Each row is a point on a landscape with many peaks, with its height.
A climber steps from a point to the highest of its 2 nearest points, and stops where none of them is higher. Distance is the straight distance between rows; heights are no part of it.
leliv: [-36,-23,-21,-38,-53,-6,89,-60,-21,-3,17,-10,34,7,23,19,-31,22,62,-51]  (h 0.35)
tas: [11,-33,-18,-89,-64,0,50,-20,21,4,18,4,51,34,-22,50,13,50,-25,-9]  (h 2.69)
lukim: [25,-21,-4,-35,-20,2,66,-16,-9,32,27,-36,15,41,-23,-3,15,35,-15,-13]  (h 1.35)
vik: [11,13,-18,-18,-54,1,37,-51,1,-22,3,-32,48,32,42,-5,9,-10,25,-24]  (h 1.07)
sut: [2,8,5,-46,-15,7,40,-27,20,-4,-14,-21,84,19,-9,28,-9,-22,55,13]  (h 1.14)
nofun: [-4,-36,-3,-37,5,-19,57,20,-2,42,30,8,-53,-18,4,40,15,54,-26,-32]  (h 5.33)
Dogi: [18,-17,-67,25,5,13,-37,-30,17,-24,49,-23,-79,-17,-10,-11,6,30,-12,-43]  (h 2.76)
gusom: [8,-8,22,-68,-20,1,29,11,15,4,30,11,41,17,-25,42,6,46,-5,-1]  (h 2.25)
Doki: [-10,-26,22,-35,8,-29,15,-15,35,1,-50,34,15,23,41,34,26,-28,4,10]  (h 3.42)
Vinal: [0,20,-14,-65,20,-18,-9,21,48,-7,-15,-1,5,19,19,46,27,-24,-13,14]  (h 3.15)
boda: [-8,-30,29,-48,9,11,-7,5,-6,7,-12,32,50,-9,52,16,-25,-42,1,44]  (h 2.58)
mav: [21,-45,-2,8,7,31,-4,-3,-41,-6,48,11,-34,-10,-36,-27,-18,33,-3,5]  (h 1.13)
Til: [25,74,-25,37,-4,20,-22,6,-2,-30,2,-32,-1,4,-15,-10,21,-21,24,-3]  (h 1.80)
Zetek: [7,10,8,6,14,37,1,-25,4,6,14,-23,27,5,-11,-10,-7,-21,29,5]  (h 1.61)
zasab: [-28,12,-21,20,-16,26,-27,-42,4,-16,23,-17,10,-21,48,-24,6,-42,-10,-5]  (h 4.13)
tidi: [-18,-2,29,14,30,7,-40,21,16,-4,11,50,-63,14,-54,5,-1,29,4,-30]  (h 4.38)
dori: [13,-5,-32,47,38,13,-43,6,-4,8,20,-48,-33,-22,-27,-47,-11,-6,-27,12]  (h 2.12)
tutep: [23,8,47,44,25,39,-26,9,-18,37,-18,-14,41,18,-28,-33,-23,-4,-17,27]  (h 1.89)
mis: [-2,20,5,66,-2,60,-48,-15,-34,-18,-3,17,11,-39,-31,-23,-28,-17,23,18]  (h 1.88)
vibo: [15,7,-26,5,-40,4,41,-27,-13,-19,8,14,-45,22,-22,14,45,16,38,-34]  (h 5.96)
bon: [-26,44,9,18,16,-5,-14,-10,32,-8,-6,-2,-9,-13,13,16,22,-29,25,-20]  (h 4.22)
nuva: [6,0,-21,-49,-21,3,76,-25,0,-9,13,-1,13,7,16,52,-6,27,46,-41]  (h 0.57)
neb: [-31,9,37,42,17,3,-28,12,-23,18,-30,23,10,-46,70,-8,-28,-44,-11,22]  (h 0.88)
Rivan: [8,8,-46,61,0,3,-57,-11,-1,-49,23,1,-68,-21,0,-29,-5,13,-2,-28]  (h 3.10)
Tudo: [15,24,22,67,29,54,-65,10,-27,17,-29,0,13,-25,-30,-27,-46,-10,-14,26]  (h 2.06)
dito: [30,-7,-28,37,61,-29,-46,41,2,-29,17,-5,-74,-35,20,-10,-48,45,-13,-28]  (h 3.51)
bet: [-36,28,28,57,13,14,-39,38,-50,18,-54,43,1,-58,20,-7,-32,-39,-16,39]  (h 0.78)
tos: [-24,24,-14,-1,-15,9,-11,-31,30,-16,36,-17,-9,-16,21,5,20,-7,3,-31]  (h 4.85)
Mosus: [-34,-5,49,-26,-9,-45,17,33,29,34,19,10,6,-8,-7,30,19,48,-40,-14]  (h 3.92)
nuzin: [-6,7,25,-18,-16,-38,-5,18,34,18,-22,-22,58,22,26,-1,25,-2,-51,21]  (h 0.30)
Sedi: [-11,-46,15,-28,-4,26,29,-48,-17,-1,10,34,13,12,21,3,-10,-24,40,-3]  (h 3.35)
Zek: [-42,-45,23,-19,-16,-16,50,-75,31,32,-15,8,15,23,16,19,26,-10,28,-36]  (h 3.93)
Dosed: [6,-44,34,-16,13,35,7,-10,-42,9,18,24,20,-13,40,-14,-43,-22,18,25]  (h 2.90)
sud: [-29,-19,29,-48,-17,-50,68,-4,27,39,11,-22,48,-15,28,38,-2,30,-3,-18]  (h 1.42)
Milak: [-9,-1,-4,-59,3,-24,-1,-28,80,-5,-32,-8,47,15,-2,55,39,-30,17,11]  (h 3.45)
Begal: [16,60,-8,-5,-18,-6,-5,30,2,-36,-18,6,16,23,-17,11,33,-4,5,13]  (h 2.04)
kipu: [0,-24,9,-28,-21,-29,24,-30,33,-1,-52,0,68,23,44,14,13,-33,0,20]  (h 3.73)
fidi: [-6,-1,-26,-42,-44,-8,21,-59,51,16,-12,-25,33,37,-53,27,64,-32,33,-2]  (h 0.77)
kena: [4,-6,-41,-21,-38,19,65,-46,4,19,43,-32,-15,2,10,35,-6,50,20,-73]  (h 0.81)
Bepun: [-6,-9,-21,7,-23,-17,48,-4,-36,-20,16,13,-36,-14,18,-8,30,4,6,-6]  (h 4.62)
kimuz: [-13,-32,40,-22,26,-23,10,36,2,44,35,13,-44,-10,1,11,-6,50,-36,-19]  (h 4.49)
dulur: [-13,-8,27,-45,3,9,-52,42,-6,-5,-29,60,32,0,37,16,-18,-37,-29,55]  (h 2.77)
guma: [8,9,-23,-19,-5,-8,47,-29,4,8,4,-59,33,11,58,-7,11,-26,-2,-8]  (h 0.89)
sepen: [5,14,-20,-40,-15,15,38,-46,29,4,10,-32,27,28,-27,32,26,-15,55,-20]  (h 0.95)
mune: [-25,18,13,-15,9,-10,-3,-30,63,7,-19,4,-2,15,-8,45,43,-26,29,-22]  (h 3.80)
golod: [-6,-34,39,-43,-45,-56,24,13,29,22,-24,-6,89,8,0,7,14,17,-42,39]  (h 0.20)
vali: [-14,3,-31,26,2,23,-31,-6,-20,-22,9,15,-53,-11,-30,-24,23,-31,8,17]  (h 3.91)
denez: [-8,-19,-27,-34,-81,-47,66,-67,30,-32,-52,8,39,28,23,37,43,-11,47,-20]  (h 5.45)
mer: [-17,-21,-16,-50,-38,-4,32,-34,28,20,14,-21,28,31,-40,10,53,-8,-16,12]  (h 0.59)
remu: [-27,5,-1,44,4,29,-68,-16,-5,1,-5,9,-10,-17,25,-41,-13,-34,-37,7]  (h 3.59)
Loka: [16,25,8,46,14,20,-44,36,-40,-17,-52,46,-24,22,3,-27,-23,-14,-14,19]  (h 5.06)
bir: [11,-24,-23,-58,-50,-43,32,-51,71,-16,-48,-27,80,34,23,34,25,-10,7,3]  (h 4.15)
zoge: [3,-2,10,37,25,-13,-25,54,-44,3,-27,29,-45,-2,26,-38,-19,-8,-29,17]  (h 4.56)
Reze: [49,4,-9,13,25,2,25,21,-35,-11,-1,-11,-36,26,-17,-16,11,13,7,5]  (h 3.30)
vita: [27,-34,9,-35,-10,31,31,-7,-24,10,41,2,-1,31,-39,-8,-5,41,-9,-1]  (h 1.10)
pag: [21,42,-49,11,-5,12,-14,-25,16,-13,8,-38,-44,24,-18,-3,47,-25,16,-16]  (h 1.59)
Suded: [28,29,-15,17,-44,25,13,-36,-12,-39,19,-18,19,20,16,-9,1,2,45,-29]  (h 1.28)
puba: [15,-27,-17,-67,-63,-36,10,-24,61,-29,-35,5,64,33,-9,34,38,8,-30,24]  (h 3.71)
Zifiz: [1,47,0,-19,-12,-39,-7,71,-6,-26,-46,25,19,15,-9,16,25,-14,-29,48]  (h 2.26)
gopa: [-21,-3,10,-10,-23,-5,1,-17,19,19,14,-24,30,18,-4,-14,30,-3,-36,8]  (h 0.42)
rede: [0,21,-7,47,18,27,-13,-15,0,14,29,-56,13,-31,-45,-33,-2,-7,13,4]  (h 1.86)
gir: [53,-12,-10,62,34,-12,-13,38,-53,-21,-14,3,-49,-9,19,-44,-30,24,-8,11]  (h 4.10)
vovum: [-7,18,11,60,39,6,-50,64,-40,53,-50,-2,-17,-17,-35,-38,-29,-24,-51,47]  (h 2.47)
zok: [-14,-9,14,-35,-5,-4,56,-9,14,35,56,-49,32,-12,-1,21,-18,44,2,-35]  (h 1.70)
kurik: [-5,27,31,3,13,-15,-17,68,-22,19,-13,-3,27,-23,25,-5,-13,-13,-30,42]  (h 2.68)
sefu: [29,26,-10,37,63,-10,-66,73,-4,-11,-1,2,-50,-19,-6,-21,-57,22,-23,-3]  (h 3.29)
buni: [-9,25,32,18,-3,24,-54,14,2,-29,-9,56,-23,27,-39,0,1,13,4,-11]  (h 4.94)
posa: [29,-28,48,41,44,27,-4,-11,-10,37,6,-21,8,11,-15,-35,-31,16,8,-3]  (h 1.71)
legi: [35,-47,-20,41,29,13,-6,-21,-23,-8,47,-31,-24,-40,-11,-35,-40,32,11,-8]  (h 1.34)
Riz: [-14,-29,12,-8,-44,-21,37,-64,22,-6,-42,30,17,37,14,18,48,-18,38,-19]  (h 4.54)
kop: [3,2,-26,109,63,-14,-80,21,-3,-9,-45,14,-69,-22,-53,-38,-46,5,6,-10]  (h 4.08)
zaz: [11,-29,3,5,-8,-19,60,9,-60,-1,29,-5,-13,-29,38,-22,-15,16,6,0]  (h 3.85)
sur: [13,-33,-22,-4,-18,36,30,-49,-21,-19,32,24,-46,11,-24,6,9,16,56,-34]  (h 4.70)
sitab: [10,-26,-38,82,82,-40,-62,24,6,-16,-7,-10,-79,-49,-21,-21,-41,24,1,-9]  (h 3.79)
maniv: [-9,0,-6,-22,-13,33,43,-46,-16,8,22,-37,63,5,-18,-14,-27,-26,58,1]  (h 1.36)
sem: [11,18,-48,9,-2,14,-39,17,-15,-51,28,20,-73,-5,-16,-11,7,3,-5,-10]  (h 3.44)
simov: [15,-15,-14,-41,36,-6,4,26,-1,-1,11,20,-67,2,35,24,3,7,-16,-11]  (h 2.75)
sirab: [10,-19,8,-33,20,-11,23,-4,3,-8,-24,39,-37,29,34,29,23,-12,16,-6]  (h 3.09)
satu: [-6,32,45,39,2,40,-61,21,-21,-12,-51,68,11,19,-16,-8,-22,-14,0,17]  (h 5.71)
luf: [7,30,3,6,-8,14,22,-16,18,-12,48,-17,-3,-14,-23,29,-7,52,42,-56]  (h 1.73)
vula: [-18,-28,21,-20,-7,-21,38,-16,11,23,22,-5,8,-10,59,11,-4,15,-14,-27]  (h 1.21)
Suru: [-4,10,17,20,-14,44,-35,1,-26,-38,45,26,5,-32,-30,-11,-23,16,17,4]  (h 1.64)
Miz: [-8,16,-19,-55,17,-29,-17,60,10,-7,-2,21,-37,7,35,19,10,-12,-40,15]  (h 2.87)
Dumo: [13,46,-1,8,42,-6,-29,51,13,-16,17,-15,-33,-12,-14,4,-11,19,-6,-10]  (h 3.05)
pogaz: [-10,39,1,-8,-1,-23,-37,97,-33,-2,-30,25,0,-8,7,-9,-9,-25,-49,56]  (h 2.48)
Pekul: [-5,19,-8,60,31,16,-43,17,-12,30,-20,-28,-20,-7,-40,-48,7,-29,-32,32]  (h 2.27)
Divod: [-1,-14,-29,-10,-34,10,69,-49,-13,19,44,-54,5,12,-19,-13,-7,32,24,-43]  (h 1.05)
Tes: [-1,9,-21,75,40,13,-42,8,-18,-15,-22,18,-65,-27,-30,-24,-9,-21,21,3]  (h 4.46)
Risa: [18,-24,-14,-68,-78,-12,42,-35,23,-26,-11,3,83,40,-25,26,17,21,7,9]  (h 3.21)
Tazot: [62,-15,-42,35,24,-7,8,14,-37,-26,7,-16,-77,8,-3,-28,-3,35,-6,-11]  (h 3.68)
litum: [32,11,12,2,17,-1,12,33,-30,6,-13,-5,14,9,17,-14,-3,-6,-10,29]  (h 2.94)
Fipi: [-34,16,-1,25,-2,47,-76,8,-27,10,-40,38,9,-17,13,-25,-21,-63,-43,50]  (h 3.24)
Rigo: [-47,16,33,27,12,-10,-12,26,-2,8,19,13,-9,-49,-21,-2,5,1,4,10]  (h 3.14)
Sozi: [1,-32,24,12,32,-35,18,41,-37,34,-15,12,-51,-7,38,-19,7,-7,-25,14]  (h 4.09)
pup: [-43,27,13,26,25,-6,-59,70,-11,38,-35,26,-20,-1,-45,-28,-9,-28,-54,38]  (h 2.63)
zatur: [-34,21,17,-8,4,14,-80,51,-11,13,-61,55,18,-3,21,-1,-25,-56,-54,53]  (h 2.99)
sutez: [44,14,-14,5,-4,30,30,-24,-14,-27,42,-30,0,4,-5,1,-27,32,52,-38]  (h 1.50)
daref: [18,16,-2,-29,5,-8,43,1,-8,5,-15,-44,73,5,48,-2,-9,-36,13,29]  (h 0.75)
Garis: [38,-18,10,35,60,20,-29,-3,13,5,29,-24,-25,-15,-3,-15,-42,33,8,-22]  (h 1.52)
suk: [2,-26,-33,21,15,-4,-22,4,-1,3,38,-20,-65,-9,-5,-37,9,24,-49,-11]  (h 2.40)
Lud: [-48,15,54,-2,-4,-41,5,26,29,26,-4,7,32,-22,-12,19,22,6,-12,13]  (h 3.54)
nupe: [-1,-47,-45,-64,-69,-67,64,-54,60,-22,-60,-2,53,11,4,42,39,-8,17,3]  (h 4.66)
beveg: [-29,-8,33,25,4,-6,7,-12,-12,14,15,-8,19,-35,62,-16,-22,-12,0,-7]  (h 1.02)
nek: [-7,-23,8,-6,-7,44,5,-44,-19,-19,17,38,-14,7,-27,6,5,-17,59,-2]  (h 3.90)
fek: [-51,16,23,38,19,-17,-32,65,-19,21,2,26,-33,-43,-49,-20,-4,2,-27,24]  (h 2.86)
zemop: [7,20,26,-21,11,5,12,12,22,10,38,-15,19,0,-13,25,-4,38,3,-21]  (h 1.98)
mebob: [2,53,22,2,24,-17,-30,58,22,5,-2,-21,9,1,8,1,-3,6,-38,7]  (h 2.84)

For each start below, name the point where the climber stops.
guma => denez
mebob => Tes
neb => denez
Pekul => nofun
simov => denez
litum => satu

Call two points neighbours if one is among the 2 nearest of the other. Go from one point of each pair to the other, from neighbour to neighbour, staying as high as possible. Name the lowest point that can't be avoided.
lukim / Tudo => vita
denez / tos => simov
satu / tos => dori
vibo / denez => Sedi
Tes / satu => Dumo
